Each row is a point on a landscape with many peaks, with its height.
From any point a climber takes the steepest step (rise divided by distance) to one of its 2 nearest points. It stops when none of these is higher. Distance is the straight distance between rows; heights are no part of it.
<461> (h 3.87): [121  98 153 109 131 123 151 114 109  78  90 169 169 150 101 131 133 200
 160 118 117 137 119 106 109 114 152 132 128  99 114 126 151  60]
<230> (h 1.08): [130 140 108 143 139 101 135 147 131 155  85 112 170 151 130 119 142 136
 130 105  91 180 128 141 124 169  96  97 111 112 131 121 153 107]
<738> (h 4.11): [145 114 112 135 148  90 139  94 153 159  74 117 171 139 142 189 125 133
 101  89 141 108 146 186 116 122 118  70 113 123 120 133 136 114]
<14> (h 2.23): [171  54 123 106 157 123 150 121 137  75  53 178 156 163 111 153  96 203
 138 118 158  84 124 132 116 107 181 128 131  62 118 153 161  73]
<46> (h 0.10): [114 140 129 135 113 105 145 118 169 154 150 137 117 143 115 152 110 151
  97 173 135  81 147 159  90  91 135 102 108 178  78 120 134 146]
<765> (h 3.78): [145 180 128 145 144 160  61 104 108 136 134  57 106  36 133  79 142  82
  96 114 161 126 153 116 193 163 106 138 123 125 112 161 130 172]
<250> (h 3.92): [ 88  98 154 112  87 144 163 119 102  97 171 148 104 156 134 144 149 149
 160 133 121 133 101 116 120  85 144 177 146 130 164 122  95  94]
<497> (h 1.54): [134 104 103  80 134 141 174 133 125 145 122 123 133 162 160 152 139 158
 193 135 119 133 121 156  85  96 133 154 127  95 155 133 151  74]
<892> (h 2.76): [153  61 117 136 135 139 139 151 123  68  81 188 141 170 103 138 117 169
 125 101 128 138  89 104 149 128 162 145 140  58 158 142 153  83]
<875> (h 5.08): [118  87 137 105 109 108 133  81 115 142 115 120 121 115 176 162 144  91
 144  87 152  98 132 150 131 114 112 128 163 107 189 125 101 107]
<552> (h 3.94): [167  93 152  98 114 131 141  82  93 100  88 133 136 127 156 128 145 139
 188 109 155 116 132 126 125  99 128 158 146  81 155 120 104 105]
<871> (h 1.92): [162 155 137 140 111 107 114 116 130 139 103 113 142 134 127  94 126 152
 130 148 133 138 152 143 122 120 114 120 101 147  78 117 135 144]
<270> (h 2.02): [ 39 182 107 114 123 140 123 142 135 160 214 103 110 107 158 128 142  87
 130 147 116 125 120  94  98 151  85 178 137 172 143 116  82 171]
<291> (h 0.54): [147  78 105 162 184  78 131 142 144 112  48 172 170 128  71 179  84 152
  91  72  96 187 121 135 141 178 160  41 131  87 105 128 187 107]
<492> (h 1.38): [145 139 100 115 126 138 141 155 108 143 109 102 133 161 151 127 143 140
 169 129 117 168 106 145 119 126 114 158 122 102 159 119 136 108]
<582> (h 0.80): [129 105 121 129 170  94 150 109 141 121  62 163 201 129  99 173 123 176
 128  93 126 146 134 144 117 148 142  66 118 111 104 125 171  61]
<290> (h 3.59): [129 113 104 142 177  94 141 151 171 166  67 130 180 164 123 183 109 142
  89 101 104 130 136 189 109 129 106  49 117 110 123 154 177  92]
<532> (h 2.94): [ 77 158 106 122 113 153 149 156 107 131 190 112 111 154 138 121 158 123
 153 146 100 166  99  99 125 121 117 177 126 155 158 109  91 117]
<215> (h 4.63): [149  84 131 129 127  93 133  79 142 138  84 117 145 132 161 180 117 103
 114  71 155  90 144 173 132 119 124  96 143 109 166 129 118 117]
<63> (h 1.94): [138  83 121 101 177 122 153 123 143 115  81 166 167 153 114 168 108 206
 134 134 146  98 132 162  89 113 168 102 123  83 106 148 187  51]
<608> (h 1.23): [133 175  93 130 133 123 133 163 125 161 118 110 147 145 140  91 150 127
 146 131  90 166 127 141 119 159  89 137 112 125 128 121 133 130]
<277> (h 2.83): [ 86 116 148  65  93 152 140 101 102 129 205 100  80  67 149 152 140  72
 200 145 144 104 121 112  82  90 140 190 169 166 161 105  78 174]
<441> (h 2.45): [ 68 185 116 148 154 129  93 176 142 161 173 111 105 133 147  75 140 100
 100 142  97 145 128  99 125 187  95 125 115 163 129 127  89 167]
<520> (h 3.39): [143 131 169 184 118 122  82 150 127  94 151 157  96 146 111  68 119 115
  78 131 125 134 126  89 192 157 145  94 127 148 125 120 115 150]
<646> (h 2.77): [113 166 124 155 148 122  90 193 153 160 138 135  97 170 130  68 129 101
  94 136  91 155 120 126 151 174 108  99 115 143 131 141 111 155]
<535> (h 1.59): [ 93 148  87  80 119 144 191 159 135 164 178 123 128 162 147 161 148 140
 194 164  79 137 122 133  75  94 136 165 114 148 145 118 146 100]
<542> (h 3.29): [152 100 132  67 112 140 130  73  92 130 135  99  62  78 188 137 145  65
 203 115 171  97 137 153 108 103 128 161 163 116 187 133  75 147]
<494> (h 2.36): [164 121 134 168 109 136 106 120 120 111 106 113 133 121 128 113 133 112
 104 107 138 142 127 136 182 144 113 121 139 112 134 120 126 145]
<721> (h 3.12): [ 92 181 100 130 137 170 116 164  96 138 190  94 102 123 143 101 159 106
 137 123 131 175 110 108 144 155 105 180 131 142 160 110  81 146]
<153> (h 2.49): [134 160 151 147 106 125 111 134  95 108 133 118 121 125 125  58 148 152
 148 132 111 165 126  88 145 150 125 139 120 150 118 103 108 124]
<40> (h 4.89): [116 105 141 123 116 133 143 163 130 113 147 164 116 189 106 129 126 179
 108 157 104 129 113 125 111 110 151 123 110 125 123 145 169  77]
<712> (h 1.61): [112 165 130 133 102 144 115 127 134 149 165 104 111 117 133 101 124 111
 114 150 132 115 145 126 124 130 112 159 135 157 105 119 112 162]
<229> (h 2.24): [170 159 166 155 104 126 100 119 107  81 116 129 140 119 115  61 122 162
 128 137 130 128 144  97 153 125 132 128 105 145  79 113 120 142]
<248> (h 3.33): [108 161 134 143 138  95 139 140 158 156 118 143 149 154 123 129 124 143
 102 143  99 132 141 132 105 134 102  68 103 155  94 140 144 109]
<808> (h 4.87): [119 113 119 135 112 119 126 116 157 162 146 117 112 139 151 154 116  98
  79 133 139  82 141 168 133 111 112 122 139 143 139 131 119 153]
<710> (h 0.69): [111 150 108  91 101 134 157 128 172 185 181 112 118  99 105 135 117 102
 146 174 128  83 169 130  60 101 126 159 125 178  82 107 125 199]
<502> (h 4.14): [110 187 142 151 154 152  55 127 112 139 163  71 105  59 134  58 142  87
  95 116 138 142 146  85 165 186 116 132 117 142 108 130 101 166]
<632> (h 5.51): [153  83 144 150 151 103 124 152 123  72  95 208 140 175  69 122 101 192
  92 141 115 137 104  94 134 148 171  76 109 111 113 159 181  76]
<483> (h 3.65): [121 107 131 109 106 158 148 125  95 105 145 130 105 137 155 154 157 109
 182 117 140 134  96 125 144  91 128 179 152 103 197 117  84  98]
<120> (h 3.03): [111 111 142  54 106 149 126  75  95 135 187  86  60  50 168 146 153  48
 211 140 168  88 127 131  98 101 132 175 164 144 183 138  79 168]
<70> (h 4.09): [143 117 125 141 129  97 116  65 142 149 102  83 150  83 154 173 131  79
  85  93 167  86 144 178 147 117 113  97 128 140 138 126 104 150]
<915> (h 3.20): [142 138 139 164 143 102 100 169 142 136 103 153 115 184 111  99 114 128
  69 133 103 146 117 133 159 158 125  76 114 136 120 153 146 133]
<244> (h 2.22): [ 41 195  90 128 151 133 127 189 144 176 200 120 105 148 151  93 150  99
 127 165  73 144 130  92 100 165  90 149 108 171 134 124  81 166]
<774> (h 0.98): [ 90 164  74  60 134 164 141 128 142 192 206  83 104  41 139 155 153  36
 184 154 137  99 143 107  60 134 115 204 153 157 150 119  99 228]
<841> (h 1.86): [ 55 167 140 122 110 157 107 139 114 129 217  94 100  81 137 106 134 103
 134 148 135 135 126  79 102 131 110 186 151 175 120 106  75 175]
<789> (h 4.10): [205 117 142 175 140  98 123 109 137  75  59 186 170 144  88 131  93 168
  95 122 146 127 114 102 170 135 165  66 104 120  83 131 154 134]
<927> (h 3.60): [185  89 153  90 126 133 133  64  89 109  96 116  97  86 171 137 150  89
 191 100 175  96 144 139 140 102 128 158 163  80 175 144  80 129]
<830> (h 0.39): [101 132 115  97 104 129 169 129 178 176 174 143 115 142 107 155 118 137
 142 178 116  80 158 148  59  75 140 135 115 170  93 116 147 144]
<131> (h 3.44): [220  87 127 170 141 116 129  73 120  97  40 143 183  91 123 168  88 110
 113  63 166 113 139 140 189 126 150  96 136  86 110 115 128 156]
<471> (h 4.72): [160 122 149 164 159  96 123 145 132 105  82 185 152 165  81 127 109 182
  87 140 126 144 111 113 139 139 166  40  91 143  77 142 174 107]
<635> (h 3.72): [225 121 132 183 143 111 114 109 135  94  57 150 166 120 108 144  86 123
  85  99 156 125 134 136 191 131 146  70 118 105  95 125 148 169]
<481> (h 4.71): [103  72 143 133 175 123 135 152 127  82 100 209 162 150  81 162 118 203
  97 132 114 128 116 121 117 150 170  78 127  88 117 164 198  34]
<476> (h 2.73): [106 162 130 139 122 139 139 172 106 127 165 121 110 167 123  70 151 158
 149 152  91 179 102  88 127 139 130 149 106 151 140 112 104 117]
<37> (h 2.99): [143  92 125 151 120 133 140 141 115  85 103 161 137 166 106 123 132 148
 124 109 113 177  97 112 166 156 135 127 137  90 156 118 148  99]
<360> (h 0.25): [130 134 130 143 188  91 115 193 160 148  92 162 137 186  90 122 128 143
  90 135  63 174 115 138 120 169 126  31  99 124 120 170 189  88]
<451> (h 3.16): [103 143 113 128 161  96 146 148 169 167 116 142 169 158 131 173 133 145
 107 137  94 121 149 171  91 123 108  67 101 123 104 155 175  80]
<417> (h 2.55): [176 123 144 156 109 167 103 121 105  85 122 123 119 112 130  90 124 117
 133 115 145 131 138 103 210 132 126 158 131 100 137 130 117 143]
<410> (h 1.95): [ 53 166 103 122 133 121 153 170 155 175 184 139 122 168 131 123 134 123
 130 157  75 134 128 120  95 134 101 120 103 169 123 136 121 132]
<408> (h 5.64): [ 97  86 136 104 100 108 133  82 149 149 153 124 101 128 170 175 136  83
 117 123 159  64 134 167 121 103 116 127 147 143 173 119 108 129]
<640> (h 4.30): [ 82 107 144 134  97 136 158 140 117 113 169 165 126 177 133 135 147 168
 127 134 105 135 105 115 116 112 139 141 123 143 156 120 126  69]
<829> (h 3.45): [131 134 121 115 113 171 118 127  93 122 151 101  97 108 159 128 150  91
 160 120 153 139 112 137 174 114 113 187 148 119 173 126 102 130]
<648> (h 3.28): [103 165 123 141 120 176 103 139  79 108 166  85 115  97 147  98 163  94
 151 111 143 172 108 104 182 140 106 172 146 126 174 118  88 130]
<550> (h 2.56): [131  97 167  90  77 160 141  88 105 100 174 121  85  83 133 134 120 116
 173 150 150  95 134 108 104  67 148 197 156 155 139 111  79 156]
<392> (h 1.20): [119 165  96  89 114 176 132 136 149 179 195  86  90  74 124 130 130  71
 153 158 145 109 151 128  85 130 121 207 150 149 125 115 110 219]
<67> (h 2.75): [151 102 147 146 102 155 131 127 105  80 121 147 117 151 123 114 132 134
 144 115 135 145 102  94 190 110 138 170 139  90 155 121 115 113]
<180> (h 4.24): [142  92 154 110 109 115 151  89 102  92  64 163 168 134 129 133 141 167
 172  94 141 123 130 115 128 117 136 134 144  99 135 109 114  78]
<112> (h 1.05): [113 166 137 122 106 138 113 124 157 149 184 104 113  78 105 102 109 113
 105 177 147 101 161 108  60 115 127 161 127 198  56 108 109 217]
<606> (h 0.66): [144  82 118 146 180  94 147 119 141  90  45 192 194 135  66 174  93 176
 101  87 129 148 119 129 141 159 176  60 131  87 105 133 184  81]
<166> (h 1.71): [136 100 104  80 158 124 159 129 134 139  88 136 159 153 135 160 125 185
 177 135 120 121 125 160  85 111 146 129 123  90 124 146 179  51]
<673> (h 3.73): [165 115 135 129 125 118  96  46 121 125 100  76 138  47 157 150 136  66
 104  88 182  82 150 161 178 120 118 119 138 113 142 139 110 151]
<89> (h 1.40): [114 170  91 115 113 160 133 154 129 173 172  86  93 121 134 114 135  95
 147 161 126 137 136 137 106 132 113 193 141 143 118 115 117 180]
<548> (h 2.15): [178 123 113 168 139 137 113 157 129 133  74  97 125 124 132 120 108  98
 103  78 113 170 132 166 186 155 100 107 136  83 153 125 142 151]
<702> (h 3.75): [134 151 165 175 121 131  63 134 120 102 157 112 107  92 127  67 124 105
  86 119 142 130 138  89 195 166 127 117 130 147 119 124 109 162]
<827> (h 2.27): [129 113 173 119  76 136 123  74 124  95 166 111 111  71 129 117 114 127
 135 151 159  76 149 117 107  69 141 168 144 164  99 108  83 158]
<311> (h 3.23): [147  92 112 146 153 119 131 178 130 108  86 146 151 171 108 122 128 168
 130 107  91 190  88 123 147 165 134 103 117  82 147 141 173  87]
<434> (h 4.26): [138 113 118 127 118 114 135 135 150 154 110 133 119 169 144 145 112 127
 104 133 127 104 124 180 123 113 116 122 123 119 129 133 142 122]
<286> (h 1.74): [ 65 170  74 102 132 141 184 190 158 181 194 126 120 166 143 153 136 122
 166 175  66 139 134 119  89 111 108 151 107 152 136 137 142 126]
<919> (h 0.41): [149 102 118 157 192  85 116 178 163 131  68 177 151 154  77 158 101 144
  62 109  78 182 108 136 136 182 153  13 111 111 116 151 190 102]
<881> (h 3.68): [152 100 130 156 136 110 129 151 140 129  93 159 128 187 113 146 106 149
  81 111 122 131 109 157 149 131 129  83 126 109 135 145 171 113]
<53> (h 1.81): [ 75 174 145 109 110 175  96 102  90 123 196  72  92  29 142 106 141  83
 138 133 162 124 126  87 121 128 115 191 158 149 132 115  88 167]
<269> (h 1.35): [104 180 140 135 117 132  91 108 133 139 169  84 110  69 126  89 111 108
  94 153 162 100 152 112 104 138 116 151 130 170  74 118  98 195]
<30> (h 3.46): [154 157 128 142 129 145  70  77 109 128 128  55 125  35 140 113 126  78
  92 110 181  89 151 147 182 132 119 133 132 135 111 146 120 181]
<859> (h 4.28): [136 117 128 126 100 153 140 150 130 115 158 143  96 185 115 108 116 163
 125 168 113 128 111 136 117 102 153 166 114 132 117 133 150 127]
<347> (h 1.63): [133 145 124 108  99 124 148 117 137 154 131 109 128 128 136 110 133 139
 148 160 128 122 149 150  97 100 110 159 122 147 101 112 138 142]
<439> (h 4.01): [140 160 157 157 159  88 116 139 152 132 101 162 147 163  96 113 120 166
  87 154 114 141 131 118 115 132 143  34  83 172  74 139 144 111]
<754> (h 0.94): [142 127 130 133 137  93 138 117 129 121  72 135 188 139 115 130 142 159
 138 104 119 154 132 135 117 150 118  88 128 119 115 117 158  85]
<563> (h 1.97): [104 153 159 116  88 142 101  76  97 118 161  80 120  49 144 106 134 106
 145 137 163 110 136 108 125 107 117 170 147 156 124 122  90 159]
<737> (h 2.51): [166  72 145 127 117 141 150 120 127  88  87 180 127 169 127 147 104 161
 125 120 152  90 120 131 144  97 163 154 143  75 139 135 144  95]

Where does a climber stop that starts at each point below?
<441> => <408>
<153> => <40>
<451> => <408>
<360> => <408>
<53> => <180>

Call two points neighbours if one is among the 2 nearest of the other. Go from one point of each pair to the other, from neighbour to neighbour, staying as high as possible. Name the lowest point that can't be avoided.
<180>, <712> => <774>
<502>, <632> => <451>
<502>, <408> => <30>
<632>, <180> => <53>
